Each row is a point on a landscape with many valleys, with its height.
From any point a ball takes the steepest step (drop divided by distance) to one of its 2 nearest points. It stops when none of these is lower. Distance is the straight distance between rows; heights are no part of it.
Tepa: [-17  -5  30   4   8  19  -8 -20 -16 -20  -1  24   7  10  11   5 -10   2
   4  -9]  (h 169)
kekas: [ -9 -17  19 -11  11 -20 -12 -16  -5   7 -17   1  -1  13   5  19   2   5
   8 -40]  (h 728)
gugi: [-26 -10  15   0  12  -1   3   0   2 -44 -19   1   8  14  -5   6   9 -21
 -22  27]  (h 795)
mor: [ -4  -3 -12   9   1  32   6   5 -13 -20   9   0  -7   8   6 -24  -1  -9
 -19  19]  (h 210)
nime: [ 15   2  -3  -7 -10 -16  -7  -3  -3  26   6 -25  34   1   2  -9   8  -2
   4 -13]  (h 578)
Tifi: [ -5   7  28   8  14  17  14  -5  32  -3 -12  10 -12   0   0  26   0   2
  17 -10]  (h 351)
Zer: [-14  -6   1  -9  12  35  -1 -18   6 -18 -12  16 -19  18   3 -29  12   7
   0 -21]  (h 292)
Tev: [ 2  0 21 26 10  9  2 -6 -3 22 18  0  2  7  2  7  9 11 20  4]  (h 444)
nipo: [  6  -2 -18  -7 -20  -9 -13  -3 -24  17   7 -18  29  -6   3 -14  -7  -6
 -11   0]  (h 536)
Kup: [ -4  -4  18   6  20  21   8 -12  21   9  -8  25  -4  14   0   7  13  12
  18 -16]  (h 301)
Kem: [-20  -3  23   0   6  38   3 -30   5 -11  -8  24  -6  12   3 -14  -3  10
   5 -15]  (h 240)
dala: [  7   5 -19  14 -14 -10  -1  10   6  24  27   2  -5 -14 -16  -3   4  18
  10  22]  (h 440)
sase: [ 15  20  23  -3   6 -30   8  20   2   1  -7 -14  -6 -21  -9   6   3   5
  30   5]  (h 523)
nisu: [ -8  -8 -21 -25 -12 -40 -19  13   6  26   5 -17 -10   2  -3  11 -13   0
 -15  -3]  (h 154)
Fekon: [ -9  -1  27   6  -6 -12  -5 -18 -30   0   3 -13  34  -8  -7  -6 -18  12
 -13  -5]  (h 216)
Zosid: [  8   7  16  15   9 -12   7   9   7  20   3  -6   2  -9 -10  11   2  10
  26  15]  (h 483)
Vozog: [ 15  19   3  10   1   7  43   2  24  -2 -20  -1  -7 -11   8  -8  -3   6
  -2 -16]  (h 850)
Kug: [  8   1   8 -11 -17 -12  22  20  -3  -3 -10  15 -10 -22 -13   7   6  18
  23  23]  (h 343)
mebas: [ 13   5 -17  10  -5  -2  23   2  15  25  -2   3   7 -15  -2 -11  -9   6
  -3  15]  (h 55)
Nos: [ 23   2  -6 -15  -7  -1  34  21   0  -3 -10  10 -27 -20  -3 -12  10  23
   6  19]  (h 291)
galan: [ -8  -5  13   7   1  -8 -19  -2 -31 -18  14  -6  19  -3  -2   3 -18  -4
 -16   5]  (h 329)
dozod: [  0  13 -16  -5 -21 -21   3   7  15   6   4   3  -7 -20 -18  24  -6   8
   4   8]  (h 416)
fabop: [ 18  32  13  -1  -3 -31  20  -1  10   6  -7 -22  11 -10   6  -4   3  -8
  16 -26]  (h 876)
Mun: [-12 -10  23 -11  18 -18 -19 -14 -20 -19 -15  11   6  10   0   2  -7  12
   3 -29]  (h 742)
Vib: [ -5  -6  14   2   3  -9 -17 -11 -12  15   1 -11   6   9   4  18   3   0
  13 -19]  (h 711)
regop: [ -4   0  27  -7  -4 -25   0 -15 -15   8 -16 -17  27  10   5  -5   4  15
   0 -33]  (h 898)
nimo: [ 22 -10 -14  17  17  11  -6  15  13  20  17   5 -11  -3  -5   0   5   2
   8  10]  (h 394)
nomu: [ 23   9  -6   6   2 -12  26  -3  23   7  -5  -5   3 -14   2  -1   9  -2
  12 -30]  (h 863)
Tol: [-10  18  17  19 -18  -2  19 -21   0  14  -5   8   8  -4   9   9 -14   5
   2  24]  (h 196)
Ponaz: [ -4   5 -13 -12  -7  12 -13   3   6 -16   4  -7 -22  12  15  28  -2 -26
   0  -4]  (h 747)
vaten: [-16  -9  18   0  13 -15 -14   1 -23 -35  17 -12 -14   5  -9  14 -13   5
 -11 -19]  (h 770)
tugut: [  9 -13 -20  11   9  16   0   8 -17 -11  12  11   6   8  11 -30  10  -6
 -10  -6]  (h 285)
nunur: [ -3   2 -37 -13 -26  -1  -7   6 -14 -12   8  -5  -2   2  14   5  -7 -21
 -17   8]  (h 361)
faden: [ 12   6 -18   4  16  30  -3   3  31  10  -2   1 -21   4   0 -16   6   3
 -23   0]  (h 451)
rif: [ -2   4 -14 -14 -22 -30 -15  -4 -10  20   9 -35   1   5   0   3  -6   7
 -15 -12]  (h 309)
bero: [  3  -8  14  17   9  20  -9  -6 -22  -3  27   5  -7   5   1   8   1   0
  14   2]  (h 405)
fut: [  0  -3  -2   2  11  28  -3   9  32  14  -7  13 -23  -3  -9  -2  -8   2
  -9  36]  (h 363)
guvu: [  1   4   4   7 -10 -18  13  23   2  14  13  18  -6 -22 -22  -2   9  24
  20  35]  (h 390)
fepa: [ 14 -10  -5   7   4  -2  -4  -5   0  26   7   1  22  -2   6 -15  15   3
   8 -26]  (h 611)
tevur: [  2 -15  -4   0  16 -14 -14  21 -24 -29  10  -6  17   3  -5 -12  26 -14
   5   4]  (h 680)
Nafi: [-17  -3   5 -16   8  11   5  -2  -1 -56 -11  -7 -13  15  -4   4  11 -20
  -7 -12]  (h 773)
kete: [ -6   8 -30  -5 -24  27   1  -2  -5 -11  12  -7 -14   2   8 -11  -7 -17
 -16  15]  (h 293)
Mov: [ 29  -4 -12  17  13  -6   4   9  13  25  23 -13  -8 -13  -2 -13  15  16
   9  -3]  (h 445)
pupi: [-22  17   4  -2 -33   8   4 -18  15  12 -10  17   2  -2   3  15 -23   5
 -10  31]  (h 290)
bik: [ -4  -7   7   3  14  17  -4  -2 -16 -39  16  12  -7   5  -3  -1   9   0
  13  -6]  (h 365)
bimu: [  1  -4 -24  -7   3 -12 -23  18  11  16 -13  10   3  -6   1  19  -9 -27
  -6  24]  (h 209)
mok: [  7  21  16   4 -16 -24  18 -15 -11   6  -9 -19  21   0   9 -14  11   1
   7 -33]  (h 887)
Doro: [ 15   2  14  19  16  -2  22  10   8  23 -11  10  -8 -14  -4  -1  -5  23
  11  33]  (h 450)
Nepup: [ 14 -11 -25  14  20  16 -12  13   5  12   9   9  -7  13  12 -18  17  -8
  -6   3]  (h 342)
Bago: [-28 -11  15  -7  17 -10  -1   4  -9 -49 -13  -1 -15  17   0  13  -5 -14
 -24   4]  (h 784)
nin: [-16   9  -7  -8 -24  -2  10   3  21   1  -9  21  -5 -17 -17  19 -10   7
  -6  24]  (h 358)
Suze: [ -7  -1  12  10 -18   4   6 -18 -19   8  -2   2  23  -1   8   1 -20   0
 -12   6]  (h 31)
Soroz: [  6  17 -13   1 -31 -22   8 -12  -4  15   2 -20   8 -11   1  10  -8   2
  -3  -8]  (h 334)
teke: [-20   0  10  -4  19 -10 -13  -8 -14 -47  -6  13  -2   0  -6   6  -9   4
  -3 -24]  (h 755)
furom: [  9 -12  -8 -12   7  -6 -14 -10 -18  -1   0   8  24   2   6 -14   7  -4
  10 -29]  (h 635)
kikiz: [ -3  12  -6  -5 -22 -37 -15   8   8  10  19 -16 -15  -6 -21  24   2  15
   7   3]  (h 473)
zuro: [  1 -13   7 -14  15 -16 -33  10 -24 -10  13 -14  15  10  -4  -8  11  -8
   3 -14]  (h 661)
dem: [ -1  -3 -17  -4   1  12  -8  12  24   8  -3  10 -13 -11  -4  13 -15 -12
   1  19]  (h 302)
dezet: [  2 -12  20 -15   8 -19 -28   5 -12   9  16 -30   6  23  -4   8   5   6
   8 -21]  (h 687)
sadak: [ 10  21   9 -17 -15 -41   2  19   8  -2   3 -19  -6 -12 -21   9   6  16
  19   9]  (h 524)
mel: [ -3 -13 -18 -11   0 -28 -32  15  -8  23  -8 -12   1   7   8  13  -5 -21
  -8   5]  (h 294)
kuvi: [  0   1   3   0   5  -1 -14   3   8   3   5  -5  -9   4   3  35  -3 -14
   9  -9]  (h 730)
nubop: [-14  -7   1  -2   0  35   6 -11  -2   2 -15  14  10  10  10 -23 -11 -16
 -19   4]  (h 815)
vip: [  9  -4 -23   7 -12  -1 -13   5  -7  27  22 -10  11  -8   1 -13  -2   0
   1   9]  (h 491)
Tum: [ 12   7 -28   4 -25   2  16 -12  11  16   3  -6  10 -12   5  -3 -10  -3
 -10  -4]  (h 219)
noke: [ -6 -11  -5  -6  20  28   3   1  -3 -40  -3  17 -14  18   2 -19  20  -2
  15  -4]  (h 332)
puli: [-12   1  32   5   7   7   3 -28   0   3 -14  17   4  12  10  20   2  10
  17 -17]  (h 244)
tok: [ -5   1  -9 -14  -3  27   2  -2   9 -29  -4  -8 -16  15  10   1  11 -31
  -3 -13]  (h 761)
meduf: [ 15  -2   2  -4   8  20  15  13  16   9 -13  10 -19 -12 -14   2  -4  28
  -3  36]  (h 407)
lafiv: [ -2  -6 -16   6   8  28   4  -8  18  21 -23  19  11   6  10 -19  -5  -6
 -22  -8]  (h 826)
nam: [  5   7  -3   9   1  19  26 -11  26  15 -17   6   5   2   6 -14   1   4
 -14 -18]  (h 838)
Semu: [-23  -9  15  -2   9  23   6  -8  -5 -29 -14  12  11   8   3 -20   1 -19
 -14  23]  (h 805)
Dibe: [ 10 -11 -21  -6   2  -6 -13  14 -25 -17  16 -13   4   2   8  -1  12 -25
   3   1]  (h 696)
Ruke: [ -7   0  -4   7  10  36  -6   1  21   7   1   6 -20  12   6  -9  -2 -14
  -6  11]  (h 409)
zul: [ 28   7 -21  -3  -1  -5  31  14  16   9 -11   4  -9 -21  -6 -15  -1  28
 -13  14]  (h 211)
kivu: [-10  -1 -12  -2 -10   1  -9   5 -27 -18   6  -6   5  -5   4   1 -13 -17
 -17  23]  (h 398)

Where does a ball stop that starts at each point below?
Tev: Tepa
vip: mebas
sadak: Suze

Call two points neighbours if one is among the 2 nearest of the other. Go from one point of each pair to the other, from neighbour to neighbour, staying as low as possible. Name the highest point that can't be avoided.
bimu / nisu: mel
mebas / mor: Mov
mebas / Tepa: Zosid
nisu / mebas: Soroz
Suze / mor: kivu
